Each row is a point on a tangle of strands that fork and nearly touch. The rows are in no order.
Points whose rows are less than 97.8 apart are linked; no others are. Some points are linked to none.
(588): [ -8 -24  -3   6  -5  12  -6  10   0   8   3 -12   2 -28  17 -23 -14  30
  19  20 -23  11  -8  36  -1 -11   2  18  15 -12  10  -7 -10 -10  -5 -10
   0 -20 -33  -4  -7  31  -2   7 -17 -17]
(1031): [  0  21  23  11   8 -16  19  10  10  19  -2 -14  14   3 -21  19  -2  15
 -35  24  22   8  -2  -8 -20   6   2 -19   4   1  -2  19  -6  41  -2  12
   0   3  -2  -5   1 -10  -6   7  21 -20]
(249): [ 14   8 -10  -1 -21  -5   4  -2  -4  -9   6  -5  -4  -5 -19 -17  -6  17
   5 -26  21   2  -8   6  -6  12   3   2  -3  -3  41   4 -31 -15   8 -14
  -8   9  -8 -13  15  -7  30  30 -21  23]
(846): [-10 -12 -23  13  12  14 -19 -10  14  19   9   2 -12 -12  21 -20 -17  -5
   9 -32  -7 -22  16  11  19  -4 -23  24 -24  -4  -7  -5   9 -30  13  -1
  18  21 -16 -29   7 -12  -5  10  -4  14]
(647): [-11  12 -11   1  -7  -3  16  18  14 -14  16 -14  26  -9  19 -17 -50  13
  36   6   4  -5   3  11   0 -11  10  44  13 -23  -5  14   7   1   4 -22
   1  29  13   4  -6 -23  30   2   2  40]
(42): [  6 -11 -24  31  -5  -5 -18  -6  28  -3  -2  13   8  19 -27 -13 -16  17
  24 -48 -17 -20   2  25  27   4 -12  17  -5  24   7 -11   8  22  19  26
  -3 -17  -3  15  12  13  -7  -9   0 -15]
(255): [-11  19  -6 -13   2  -2 -10  -2 -12  -6  -7   8  13  15  -4  -2  13 -15
  -1  -9 -10  15   3 -34 -27  11  -8 -28 -12  12  -9   3   2  -9   4 -23
 -20  -2  -9 -13   6 -12  -4 -15  -6  15]
(1166): [-15  -4  22  32   2   4  -7 -13  13  -1 -10   0 -22   5  21  25  26  -5
 -42   3  -2 -13 -11  -6   9   1   3  18  11   3 -11   4  14   7   0  15
  13  14  13  32 -18  -3  15  16   8 -17]
(862): [ -5  31  27  26  17  -3   4   1  12  -9  -5  -3  12   9  14  10   2 -25
  -2  11  -8   6   8   6  11   1   9  34  22  18 -10  17  32   3   6  20
   5   1   8  18 -25 -27 -15 -11  -9  19]
(136): [-15  22  -7  20   4 -19   2   6  -4  -4  16  14  33   8 -19  20  -4  24
 -21 -12  30 -27   2 -13  -8  15 -12   0 -19  -5  -8  -6   7  36  -3  13
   3  -3  20  14   9  -7   6   0  14  23]
(366): [ -6   3 -19  17  -1  16   2  24   6 -21   0  -1  -7 -16   9  -9   1  18
  -3 -12 -28   5  -4  37   2   5  -9  24   1  10  -1  -8   2 -22  19  15
   6 -18 -10 -17   9 -20 -26  11 -17  17]
(591): [ -2   0  -6 -32 -14   6   1  12  22  19  -8  16  13   4 -10  -1  -8 -20
  17  -5 -23   6   7   5  -8  -8  -2  -7 -17  -4 -32 -13   4  -5 -14  -7
  10   2  13  -4 -16  21  -9 -30  11   7]
(804): [  7  19  19  17   5   0  19 -17   5  11   6 -13  -3  19  29  19  -9  -6
  -5  28  18 -15 -11  -5  -8 -15  12  17  34 -21   2  43   6  27 -14  -9
 -15  10   6  25 -28 -15  11  15  17  11]
(908): [ -5 -13  -5   5  -1   6  16   7 -37  -6  16 -23 -19  -3  18   4  18  24
 -19  25 -20 -19  -1  -2   8  -7  25   7  28  -7  15   7  -6  -3 -16  10
   4 -10   5   9 -28  32   3  11  -2 -24]
(294): [ 11  21 -23  22 -19 -15  10  20  10 -10  10   0   6  13   0  -2 -15  12
   9  -4 -10 -17 -11  25   8   0  33  34  15 -10   1   1  19  22  12   7
  -2 -19   4  -2  -3  -2   5  -2  11   9]
(592): [ -7  -5 -30  26  -4   4 -19  16  19   3  -9  20  20  19 -17 -13 -23  14
  42 -37   6  -1   9  15  29   2 -14  14 -13  17  -1 -11   2  -1  20  10
 -18   6  -4  -7  12  -3   0   1 -14   8]
(603): [ -1 -14  -9   2 -21   4  -5   5  12  10 -17   0 -12   8  -7  32   4  -5
  32  -5  -6   2   2  -3  21 -31   9   5   5  11   0 -14  12  11 -20  -1
   2  16 -14   0 -24  18  10  24  -5  11]
(551): [  0   2   8  -8  19 -10  -1  13 -12 -33  -9  17   6  -2 -25  -2  25  11
   5  11   7  30   5  18 -17   9  -1  -7  19  25   0   5  11  14   1  -6
 -22 -36 -10   4  24   8 -29 -18 -10   0]
(1041): [  9  -8 -26   3 -24   6  15   6  31   3   5   9  14  -5  10 -17 -12  -4
   3 -17 -11 -11  -2  24   1  -7   0   9 -15   3   9  -4 -17 -13   3  -2
   3   0 -13 -15  11  29   9   9   2 -23]
(433): [-15  -9 -10  17  -9  22 -19  -2  35   9  -1   7  -7   5  15  -5 -13 -26
  10 -37  -6 -10  16  21  18 -17 -21  28 -30  26  -7   4  23  -5  32   5
   8  12  -4 -35  18  -8 -23  10  10  14]
(381): [ -7 -11   3 -11   3  20  -3   6 -18   1 -21 -10  16 -16  10 -22  -4   2
  15  20 -16  25   4  20  -5   0 -21   5   2 -17   1 -11 -16 -14 -19  -1
  -4  -4 -24  14  -4   8  -7 -10 -16 -12]
(181): [ 19 -19 -12 -16  -2   1  -7 -19   3 -19 -13  28   4   6 -17 -10  15 -21
  22 -11  11  30  23 -13 -10 -11 -18 -19  12  17   5 -23 -20  18  -5 -15
  -1 -31  -3   1  14  18  -3 -21 -14 -10]
(1056): [  3   8  10  12  10 -15  10   4   5  12  -7 -22 -13  -2  -4  24  -5  13
 -31  29  14 -13 -31  -4 -20 -11  30   0  10 -17   3   3   3  30   1  19
 -14 -22  -3   3   2  14 -13  -1  27 -12]
(1019): [ 11 -14 -27 -12   3  12 -21  -9  21  34  12  -7   4  -5 -10 -20 -25 -14
  34 -23  -4 -25   6  -2  -6   9 -16  -2 -24 -12 -10  -5  15 -28   2 -10
  12  13 -30 -14   7  14 -12  18  -2  17]
(890): [ -3  11   2   7 -13  -3  20   4  -7  28 -22  16 -12   8  -9   7  -1 -28
 -16  11  11  28   7 -25  -3  -5  16 -24   5  -8   3  -8 -10   9 -12  -7
   4   1  19  13  -4  12  36  -8   1 -12]
(1047): [ 16  -3   2 -46  37   1  -5 -10 -10  -1  27   0 -15  -7   9  -1  22  -6
  30 -22  16 -18  18 -16   8  22 -15 -19 -19  -1   3  -8  15 -33   7   6
 -13  -3  -7 -12  12 -19 -28  11   4 -16]
(1128): [-21  11  15 -25  36  11 -27 -10   5  18  28   8  -6  23  18  21  16 -14
  11 -22   1 -14   4 -40 -22  -1  -5 -14 -16  23 -17  -6  18   4   9  15
   7   5   5 -22  -6 -23 -15   1   3  20]
(814): [ -5  -7   7 -18   3  14  26 -16 -34  18  -1   4   3 -14   5 -13  -9  -9
 -25  27  13   3  -8 -23  -7 -17   6 -19 -10 -11  10  23 -23 -19 -24  -8
 -19 -12   6 -10   5  26  11 -23  -4 -11]
(553): [  3 -19  29  -7  15  15  -5  -7 -27   8 -23  -5   2 -21 -27  -4   4  -2
 -34  26  14   5   6  11 -18   2 -18 -28  11   5  13  17  -9  24 -21  12
  -2 -25   0  11   5 -12   1 -13  16 -32]
(678): [  2  -9 -24 -16 -12   6   2   6  10  -7 -12  22   8   5 -13  -8   3   9
  28 -18  -2   1   6   1 -19   6 -15  -8  -5   0  14 -11 -37 -24  25 -13
 -12   2 -22 -13  15 -10   9  22 -31  20]
(1144): [  2   9 -12  12 -17 -11  18  -4 -28 -18 -12  19  32  14 -35 -14 -15  14
  11  -9  -1  -5  15  23  13   4  -1 -17  10   5  30 -23  -4  11  14  -7
 -12 -32 -16   5   3   9   0 -29 -25   8]
(701): [ -3  29  30  23  10  22  -3   0   1  -8   4 -34  -2   9   7   6  10 -17
 -12   7  -1  -3  14 -17  -2   7   5  12   2  10 -17  20  22  -1   2 -18
  17   8  -1   2 -27 -41 -23 -11   7   7]
(478): [ -5  12  -3  -5 -20  -8  17  22 -10  -7  11  -1  27  -9 -11 -12 -58  18
  17   2  26   1 -16  14   4  -1  19   8  -6 -19  16   1  -4  17  11  -3
  -6  16  14  -6  13 -24  25 -12  -7  36]
(466): [-11  -4 -18 -12  -1  -4  24   6 -10  19   6   3  10 -11   2 -34 -48  19
  13  21   6 -11  -2  10 -14   1   3   0  -8 -20  -4 -21 -26 -38   3   6
  14  25 -11  -4 -17 -12  25   1  -4  18]
(634): [-11  -2   1  17  -6  -2 -25  10   7  19  -9  13   1  19   0   6  -8 -19
  25 -16  -8   5  23  -6  30 -21   4  22   0  13 -13  -9  13  13  -9 -10
   5  18  -1   7 -21   0  21  -6  -4  24]
(535): [ 25 -32 -13  20 -25   2   2   7   4  -8 -18 -16 -28 -23  34   6  11  22
 -10  15 -16 -16 -14  24  21  -4  15  24  14  -6  -9 -15  20 -27  11   6
   3  -7   1   2   1  17 -11  30  -8  -7]
(28): [ 12  -5   9   9  -4   3  -9  19   2   3 -10  -5 -22   3  -6  12  21 -31
  -6  12   1  41  10 -19   2   2   9  -4   0  14  -1 -12   9  12 -15  -1
  15 -12  19   4  -3  15  16  -9  -9  -4]
(955): [ 14  -8 -28 -24  -2  -9  26   4  -5   2   5  19  -3 -18  -9 -26 -12  19
  -7   2  15 -12 -15  15 -10  -3   5 -12 -24 -26  -5   0 -29 -27  11   9
 -24 -25  -2 -23  23  18  -3 -18   2   8]
(971): [ -9  -4   2  20  -3 -11  14 -10  -2  -7 -21  16 -12  13   2 -23  -2  -7
  -5   8 -13  18   8  23  14 -10   1  10  41  -6  -3 -24  10   9 -10  -3
   7  -9  -9  39 -25  27  34  -9  16 -21]
(328): [ 16  17  19 -31   0   4  15  -3  -5  -9  18 -35  -9  12  17  -9   9 -19
 -12  -1 -15  -9 -13 -22  -8  -6  18 -18 -14 -13   0  14 -12 -28 -17 -15
   3   4  12  -6  -9  10  -6 -21  19 -19]
(792): [-11  12  17 -33  -2  -9   2   0  -7 -21 -10  11  22  29 -14   4 -13 -12
 -19  31  -6  30 -11 -23  -8 -12  11 -28  20   6   0  -5 -13  29 -18   2
   9  10   1   1 -24 -13   0 -20  24  -6]
(1095): [  8 -15  -2  23 -10  -2 -21  -5  18 -34  -3  18   1  11  -5  -1  18  -2
   6 -40 -27  -6  13  24  26 -12  -2  21   4  26  14 -10   3   5  19  11
  15 -30  -5   1   5  -2 -11  -2   6  -8]
(225): [ -7  20  -1 -10  -6  -1  10  12  14   2  11 -22  18  -5  18   0 -34  -9
  28   9  -3 -17   1 -11 -16  -7   8  12 -19 -28 -22   0  17   1 -15 -10
   1  32   0  -3 -14 -18  28  -2   7  26]
(229): [  8  -2 -15 -13  13  -5  19  12 -19  24  21  -2  -4 -19   0 -22 -14  20
   7  25  12  -8   2  12  -5  16   8   1  -8 -20 -12  -2 -41 -39  -2   9
  -7   6  -8  -8 -14  20   8  -3 -11   0]
(392): [-18  10 -21  -8 -28  -2  15   0  21  19  -5  30  41   7   3 -13 -45  -7
  28  -1 -13  11  -6  31  -8  11   0 -23   1 -16   5 -15 -16  -4  15  -8
  -3   8  10 -17  18 -16   1 -14  -6  -6]
(435): [ 21 -41 -21  30 -12   0  -6 -12  -1  -4 -23  25 -22   9 -11   4  11  -3
  -2 -11  -9  10  -1  17   0  -8  13  -2   8   1  10 -19 -17   5   5  18
  12 -30 -27  12  20  30  16  11  -4 -18]
(382): [-14  13  -3 -20 -12 -10   5 -19   1  -9  -9  29  41  19   7  -4 -31 -19
   6 -15 -11  12 -16   8  -6  -3 -13 -30   9 -15  11 -17 -16   3   0  -4
  -8  -3  10  -4   8 -28  -7 -26  11 -12]
(257): [-12  18 -27  27  12 -24  -8 -18   2   9  -8  27  23  19 -17  -2  -1  13
   4 -11  26 -15   9 -20   3  18 -15  -1 -11  -3 -13 -17 -17   3   3   9
  10  14   8   7  -1  -4   8  -6   3  11]
(109): [ 14 -30  -6   6   5   4 -29 -26  15 -10  -3  24 -27  -4  -1  -7  19 -27
   2   4  -5  35  13 -23  -2   2  -4  -6  12  21   3 -33 -13   8 -10  -9
  25 -15   8  -9   5  21  18 -16 -11 -11]
(141): [  1  11  -6 -34  12 -24 -14 -33  -7  -3   2  13  -1  23  -1   0  13  -8
   3 -19  21   3   8 -41 -24  14  -7 -38   1   7   3   0  -9 -16   5 -18
  -4   5  -9  -4   8   1  -9   3   9  -4]
(527): [-18  14  15  11 -14 -13 -10  10   0  17 -15  25  14  13 -12   8  -1  -8
   1  -8  10  29  14  -6  13  14  16  13  10  12 -17  11   8  15  -1 -13
 -21  24  -2  16  -1   1  22  -2  -6  31]
(216): [ -1  -5  -7 -28  10   7 -10  16 -14   8  11 -14  -8  -6  32  -5  16  -6
   7  -6 -36  -1  18  -7  17 -26   9  -5 -11  18   3  -1   6 -39 -13   6
  10   9 -10 -24 -10  25  -9  14 -26 -10]
(1126): [-11 -17   9 -11  -1  23 -23  20  26  -3   4   4   3 -13  12   3   6 -20
   9 -12 -35   6  12  24   5 -18 -11  19 -16  29 -31   2  30  -3   7  -5
   0   0   1 -23   1  -7 -40 -14  -2  18]
(1076): [ -6  35  12  25  10 -12 -12   2  24  17  -8   5  11  26   6   9  -1  -9
   1  -6  -7   8 -12  -9   1   7   6  21  20 -16  -7  -4  -7   4  -5   9
   4   5  26  19 -26 -30  -4   8   4   0]
(1096): [ -2  -1  20   6  10  14 -13 -11  -1 -15 -11 -20  -2 -12  15 -21  11 -12
  14   0 -21   3   0   4  10  -3 -26   4  -7  -2  12 -24  11 -13 -12  -7
   1  -3 -26  -2   6  -1  -3  -9 -22 -14]
(185): [ 24  -1  10 -49  16   1   4   2   9  -8  22 -22 -11 -20  12 -15  -9  -9
  17   0 -10 -17  -5   0   1   7  -1 -16 -22 -21  -5   8   8 -37  -4  -3
  -7   3   0 -19  15   8 -24  -8   3 -11]
(1212): [ -1   3  16  17  -4  -9 -15   7  16  -9  11  -3  -2  -2  12  22  20   8
   8 -30  11  -3 -14   6  12  -5  -7  19   5  12  12   7  16  24  27   9
 -15  -2  16  -7  16 -28 -10  17  -5  13]
(406): [ -4   3  21  27  15  -7 -10   6 -13   3  -8 -11   6 -19 -42  16   5  14
 -13   7   9  10  17  15   4  27  -3 -13  26  33  24  12  26  41   9   8
   3 -20   3  16  -4   3 -12   9  -4 -32]
(419): [  5 -32  -8 -25  12  13 -10  -1 -12 -13 -17   2 -12   7   0 -11  21  -5
 -10  11 -21  32  -3  -4  -6  -9 -17 -11   1  -8 -11 -15 -12 -17 -32  22
  12   2 -14  28   6  18  -7   1   1  -9]
(717): [  1 -19  20   6   1  10  -8   1 -18 -48  -6   3  -9  -9 -12  -3  40   2
 -13  -5  -4  31  22  10  -3  12 -21  -6   4  16   7   6  15   8   7 -21
 -14 -20   2   6  23  -6 -29 -12  -4  -4]
(470): [  9  -5   2   8   3 -10  21  -5   7   8   8  -7  -8 -14  19  24  20  -7
 -26   8  -1 -38 -15   5   7  12  -6  14  -2  -4  -3   4   5  -3   3  34
   4  24  14  24   3   6   1  40  -4  -9]
(884): [  6 -17 -10  24 -12   1  -2   3  -5   2 -20   6 -15  -7  17  -9   7  17
   6   6 -23   8 -13  37  -2 -11  22  17  31 -11  23  -6  -6   7   3 -14
 -13 -29 -22   5  25  24  19  22 -15 -22]
(764): [  2   5 -34  -5  -8 -10   4  -5   7  22  10  14  14  -2   7 -37 -51  -1
  22 -11   7  -3   2   0  -3  17   1   0  -4 -31  -7 -15 -24 -22  15 -16
  19  30  11  -9  15 -18  20  -7  -3  11]
(545): [ 22 -17 -18  22 -10  -7  -3 -12   1   1 -18  19  -3   5 -17   5  18  -7
  21  -8  18  13  14   7  -6  -1  -1  -3   2   1  -1 -11 -22   8  17   2
 -11 -44 -15   8  20  31   7  -7 -34  -7]
(533): [ 12 -14   7   7  -9  -4 -11 -21   1 -28  -1   2 -31  15  18  30  26  -9
 -17 -15 -15   6  -3 -11  14 -23  12  -7   1  23  10   6  16  -3  -5  -6
  18   8  -4 -12  13   8  -7  25  -2 -14]
(34): [  3  19  12   4   1 -18  -1  15   1   1  19  12  14   5 -28  17  12  24
 -32  -8  27  -4  10 -13 -17  22  -9 -11   1  12 -18   9   3  34   6   5
   2 -11  18  -6 -12 -18 -15  -6  26  -6]
(64): [ -7 -14  -7  -3   1  -2 -12 -22  16 -15   0   7   1   5  36   2  19  -5
  -9   1 -20  14   2  -5   4 -37   7   4   3  18   3   1  11 -21  -6   3
  19  10 -11 -30  -2   9 -29  25  -4 -19]
(822): [ -8  28 -18  -3  -1  -5 -16   6  13  33   8  19  31  22   5 -15 -19  -5
  10 -20   1  -7  -5 -30  -5  25  -8  -9  -9 -23 -13 -14 -13 -10   6   7
  10  25  11   8  17 -10  18   1  -9  15]
(905): [  2  -9  -3 -13  11  -4  21 -12 -26  24  -9  20 -22   5  -4  -1  -1 -15
 -30  28  15  23  -6 -30  -4 -11  21 -36  -3  -9  -3   4 -15 -17 -17  23
  -3  -6  23  -6   1  24  16 -17  13 -25]
(529): [  3  14  -3  15   4  -5  11  -2 -13  13  26  -5  20  10  20   9 -24  19
  -4  15  40 -26  -8  -4  -6 -14  22  32  11 -33  -3  27  -3  23 -13 -10
   2  14  11  11 -19 -12  23  13  25  11]
(658): [ -6  -5   0  -6  -1 -14  -4 -10 -10 -23  13  -9 -13   5 -17  31  17  19
 -20 -12  -2  -8 -11  -1   5  -8   8 -15  13  13  23   1  -5  15 -14  -1
   1  -5  -7  -3  -7  -3 -20  21  12  -7]
(1139): [-10   4   8 -24 -18 -14  -9 -20  -9 -21 -22  25  20  19 -29  -9 -24 -19
  -1  10  -5  13  11  -1   1  -5   6 -35   7  12  17 -28 -19  14  -1  -2
   4   3   6  12 -13 -11   3 -35   9  14]
(408): [  9  10  10 -19 -10  16  -1  -2 -11  15  10 -18   8 -13 -31  -7  -7  -4
   4 -22  17 -13  -4  -6  -6  38 -28 -22  -6 -20  12   7 -11  -5   2 -13
  -1  -7  12   0  -3 -38   1  -4  -1   7]
(651): [-23   8   4   0  -4  -7  -6   7 -19  13  -4   3   1  -6   1   1  19   4
   0  10   5  21  16 -17 -15  22  -5  -8   4  10  -5  19 -10  -1 -10 -33
 -23  13  -4 -13   6   0   5  -9 -23  18]
(1111): [  9 -20  -3  11 -12 -11  -3  -1  13  -5 -14 -11 -19 -19   3  23  22  18
 -12  10  -4 -17 -35  24   0   9  -7   0  -2   0  -3 -13  15   0  13  25
  -9   4   0  22  21  11  -5  29  -6  -5]
(13): [  9 -14  15 -23   8  13  -7 -25 -24  16 -23   5  -8 -18 -36   6   1 -20
 -32  21  14  12  26 -21 -24   6 -37 -36  -5   5  -5  32 -19  13 -10 -11
  13 -21  11   9   0   1   6  -9  12 -31]
(526): [  8 -20  -4  21  -8  -3   4  11 -34  -6 -15 -16 -33 -21  31   8  22  17
 -29  17 -15   5  -4   2  17   2  23   7   8 -12   1  -5  12 -28   2  16
   4  -8  -2  12  -9  29   4  26  -9 -32]
(946): [  9  20   0 -20   9 -13   9  -5  10  14  23  10  28  12  30   0 -28  -1
 -13 -11  33 -23 -27  -9  -1 -21  20   7  -5 -42   2   9  -7  11 -16  11
   4  17  20  10  11  -5  13   7  25   8]
(575): [-10  17  23  42   7  -4  16  -3 -16  -6   2 -30  -2 -17  21 -25  -4  19
   2  12   0  -1   9  11  21   2   4   8  -4 -13  21 -15   5  -5  -3 -23
   5   1 -18  -6 -13  -2   9 -13 -23 -13]
(1135): [  3  23   5  29  16   8  25   1 -25   3  17 -29  -5 -10  16 -13   9  11
 -20  22  13 -16   6 -14  -1   9   1   3 -12  -3   8  20 -14 -17  -4 -13
   5  13  -9 -15  -5  -4   7   1  -2 -17]
(117): [  1   6 -10 -14 -15  12  -3  13  16 -19  -3 -12 -11  -6  13  -3  21  -6
   0 -13 -26  14 -20  23  -8   1  -4  15   8  -1  -7   6  -1 -32   9  10
   0   5  -9   0   6 -20   6  18 -13  17]
(867): [ 17  -5  11  -8  31   5 -13  -6 -28   2  19  -1 -12 -16  -5  -4  36   1
   6  -8  19 -13  19 -16  -6  17 -17 -16 -15   3  -6   6 -12 -24  -2  -3
   0  -4   4   3  -4 -11 -31  -5  -1 -27]
(1064): [  6  10   9  16   1 -19  18   4   4 -12  -7  -4 -10   8 -25   8  -4   5
 -10   7   3   9 -17  19   6   5  28  10  16  -5  -2  -8   6  37   1  -1
  -3 -20   4  13   0  25  -7 -18  17  -2]
(913): [-17  27  18 -12  18  -1 -28  -3   7 -17  11   7  -7  26   6   5  18 -27
  -6 -23 -26  16  -5 -18 -20   1  -4  -8 -11  17 -13  -1  33   0  13  -4
  13 -15   6  -9   5 -34 -10  -4   6  20]
(928): [  4   1  -4 -23 -12  15   8  14  18 -17   9 -25 -12 -19  35   6  15  -2
   2  16 -29  -9 -16  -4 -11   2  -4  22  -5  12  -6  26   7 -32  10   5
  -1  16   7  -7  -8 -19 -23  11  -2  13]
(573): [  6   2   5  -4  -8   8  -7 -19 -17  13 -11 -13  -5 -18 -18   1   5  -8
 -11 -16  13 -13  -5 -10   5  10 -19 -18  -2  -7  38   9 -24  -4   2 -19
  -9 -10 -16   3  16  -1  10   9 -18  -9]
(895): [  1  13   5 -39  -5   6   7   6  19  15   7  -9   9  14   0  24   2 -25
   9   7 -12 -12 -11 -17 -16  -8  -2 -16  -8  -7 -27   3   4   8 -24  19
   7   7  23  29 -25   5  -7  -9  18   8]
(81): [ -7  14  21  -4  -6   3  16  11  -6   0   5  -3  15  -4 -41   2 -21  -1
  20  -6  32   3  11  14  13  33 -24 -20  -3  -2   2  -3   3   6  11  -3
 -25  -3   1  10   4 -29  -3 -25  -1  12]
(1059): [  8 -19   9  13   1   1 -27  -8   1 -33  -5  22 -20 -14  -9   3  35  -7
 -24  -2 -13  13  14  22  11  -1  -8  11   6  27  -8 -22  13  12  15  10
  16 -37  14  -3   8  -4 -19  -6   4   5]
(874): [  9  -6  -6 -21   8 -12   6 -36 -10 -20  -2   6 -17   6 -18   1  14  -7
 -12 -20  15 -13 -12  -8  13   0 -13 -39  -4   2  32   2 -11   0  -2   1
  -7  -3 -11  -1   9   9   1  10  12 -19]
(798): [-14  25  13  -6  -3  -6 -12  -8  12  27  22  -6  27  23  15  -1 -12  -8
   2 -22   4  -7 -21 -19  -8   1   7  -4  10 -24  -2   1 -13  13  -1   5
   2  22  19  13  -3 -24  12  12  -7   6]
(602): [  9   3  45  11  15  14   1 -11   2 -16  -5 -22  -3  -8 -30  22   8  -8
 -18  23 -10  12  35   3   5   4   2   8  14  36 -10  41  20  18  -6  -3
  13  22  -4   3 -34 -18 -16  -5   7  -8]
(790): [  8 -17  21   9  20  -6 -19 -12  -2  16  19  -3 -39  13   2  23  25  -9
 -32  14  13   3   6 -23   5   8  18   1  15   5  -9   9  -9  -2  -9  14
  29  23  14  14 -23   2   3  16  16 -10]
(598): [  6   8 -29 -12  12  -8 -14 -13  33  15   8  10  13  15  -2 -21 -15 -24
  33 -38   6 -16  -3 -24  -3   3 -13 -22 -27  -7   1  -4  10 -14  18  -9
  -1  15 -22 -22  40  11 -10  19   0  -4]
(847): [ 18  -2  14  -7 -19   7  14  -1  16 -14   4 -31  -6 -19  25  21   9  -6
  15  11  -9 -20  -3  -2  14 -14  -2  17 -15  12  -1   6  25  -6  -1  -7
  -5  16  15   4 -14  -4 -10   4 -11  12]
(799): [ -6 -12 -34  29  -3  -2 -18  33  30  14   2   9  28   2  -3 -16 -39  25
  29 -16  16  -1 -16  21   7   2   7  32   3  -3  -1   1   0  20  19  14
  -2  22   1   5  18  -4  33  18  -6  20]
(231): [ -5   3  -3 -28 -21   6   7   6  13  16  -9   3  10   1  -2 -10 -33 -12
  21   9  -1  -6  -4   4 -13 -16   9   4 -26 -20 -21  -2   2   5 -16 -16
 -17  13   9  -7  -2   3  16 -25  16  33]
(539): [  6  -4 -13 -26  -8   5  27   5  -9  -8   1 -13 -26   2   9  11   1   8
  -4  12   6 -10  -6 -15  15 -16  17  -1 -10 -13  -8   6  -8 -22 -20  -2
 -11  23 -21  -9  -1  42  10  15  -2   6]
(811): [ -5   6 -34  30  -5 -15   0  30  29  14  15   5  15   3  12   1 -19  26
   2 -19 -11 -18 -13  21   0   3  14  41   3   7   3   6   7  18  23  23
   4  -4   5 -12  18   2   5  36  -4  14]
(688): [ 14   2   2 -46  -1   2  -7   7   0  -9  10 -22 -11  12  13  22  23 -10
   6   3 -14   9 -14 -37  -5 -14  18 -12 -10   4 -14  23   3  -9 -19   1
   2  -4  19 -11  -9  15 -20 -13  19   6]
(969): [  7  17   2 -10 -18   3  16  19   8 -16  32 -30   0 -19   6   4  -4   0
  18  -1   7 -28   0 -12   8   9  -4   8 -20 -17  -6  -6   9 -14  -6  -9
   6  16  12  -4  -4 -17  18  -9   1  25]
(968): [ -1   2 -18 -20   2  -5  25  11 -13  -5   4   1   7 -11  -7 -12   0  34
  -5  12 -10 -17 -15   9 -10 -12  14  -9 -15  -1   3 -11 -16   3  -6  -3
 -17 -34   0 -18  10  32  -7 -26   4  -6]
(51): [ -9   1  15   5   0  12  25   1 -23   1 -30  11  -3   5   1 -21  -3 -13
 -22  28  -1  33   5  13   9 -17   5 -17  18 -14   5 -11  -4   5 -15 -13
 -10 -28   2  20 -13  13  24 -32  13 -20]
(379): [-12  10  -2   0  12 -14  31 -11 -10   3  -4  -8  -2 -17  -7   0 -22  19
   6  15  19 -34 -25  10  -2   0  -3   2 -12 -11  27  -5  -1   5  -4   6
 -17  17 -13  -9   9   0  15  11  -4   5]
(130): [-11  -1 -24   5   7  -3   0  16  12   2  -3   7   7  -6 -23   4 -17  33
  29  -6  -3  -3  -3  16  -6  13 -22  -4  -8  -1   3 -18  -3  -6  22  19
  -5   1 -18 -20   8 -16 -10  18 -17  15]
(840): [  1 -38  24  12   4  32 -13   6 -35  10   0 -20 -24 -15  16   3  34   1
 -25  20 -10  16  10 -17  11  -2  12   6  -5  10 -11  23   6 -11 -15 -21
  13   6   7   4 -18  14  -1  -9  -6 -17]
(258): [-10   1 -18  29  23  -8 -13 -21  -9   9   9   8   4  -1   6  -8  -4  13
  -1 -11   0 -23  12  -3   5   8  -7  27 -24  -2 -20 -20  -3 -18  -6  12
  17  14 -12  -6 -12  -4   1  -8  -1   9]
(1037): [-10  -3  -2  32  -4  -7   7  -8   4  10 -16   1 -22  13  31  -8  13   2
  -6  21  -4   3   2  14   7 -11   8  25  26  -2 -16  -9  19  12  -4   1
   0   8   1  18 -25  17  17  14  19 -12]
(664): [  2 -12  24  -8  25  27  -9   1 -15  -3   8  -7  -6  -6  -5  14  37  17
 -11  24  19   1  19 -25 -17   0 -25 -15 -11  37  -8  17   5  14   7  -2
  -1  -2   7   4  -4 -15 -29  -6  10 -19]
(898): [ -5 -43  30  -6  10  32 -15   5 -32 -15 -11 -16 -30 -12  -3  31  28   5
 -25  28   4  26  22 -25   9  -4   0   0   8  30 -12  26   8   3   8   1
  16   2  20 -12  -7   5 -23   0   2  -9]
(312): [  0  14  23   0 -19  -4  12   5  15   2   9 -22  -8  -5   9   6 -14  -3
 -16  19  12   6 -36  18  -7   6  14  23  26 -19  13  43   3  18   8 -18
 -19   6   5  18  -8 -18  -1   3   8  20]
(88): [-14  -6  20  -5  12  -5  -1   8 -22  -5 -12   5  16 -10 -41  11  -5  12
  -7  15  16   9   0  20 -13  14 -17 -24   8  16  25  10  17  48   3   0
 -25 -25  -1  15  21  -3  -8  -1  -1 -16]

A fork is a point with three links, a tip a point with one. Leave the first point through the second and follow the links. Name the first fork or tip that comes.
(664) / (867): (225)
(136) / (34): (592)
(591) / (895): (840)
(799) / (811): (257)

Follow the links from the first point to the second, and from the first to the third. Name the last point that the two ways share.
(764) / (328) / (1059): (592)
(822) / (1047) / (573): (130)
(88) / (249) / (811): (592)
(840) / (478) / (634): (225)
(1111) / (814) / (1135): (890)
(64) / (229) / (598): (257)
(598) / (81) / (185): (130)
(312) / (117) / (1019): (257)

A fork is a point with three links. Follow the links from the first point to the second and name the forks in between, in order.
(419) / (1037): (381) > (890)
(591) / (598): (225) > (130) > (592) > (257) > (846)
(435) / (526): (890) > (1166)
(890) / (908): (1166)
(88) / (312): (592) > (257) > (822) > (798)
(258) / (592): (257)
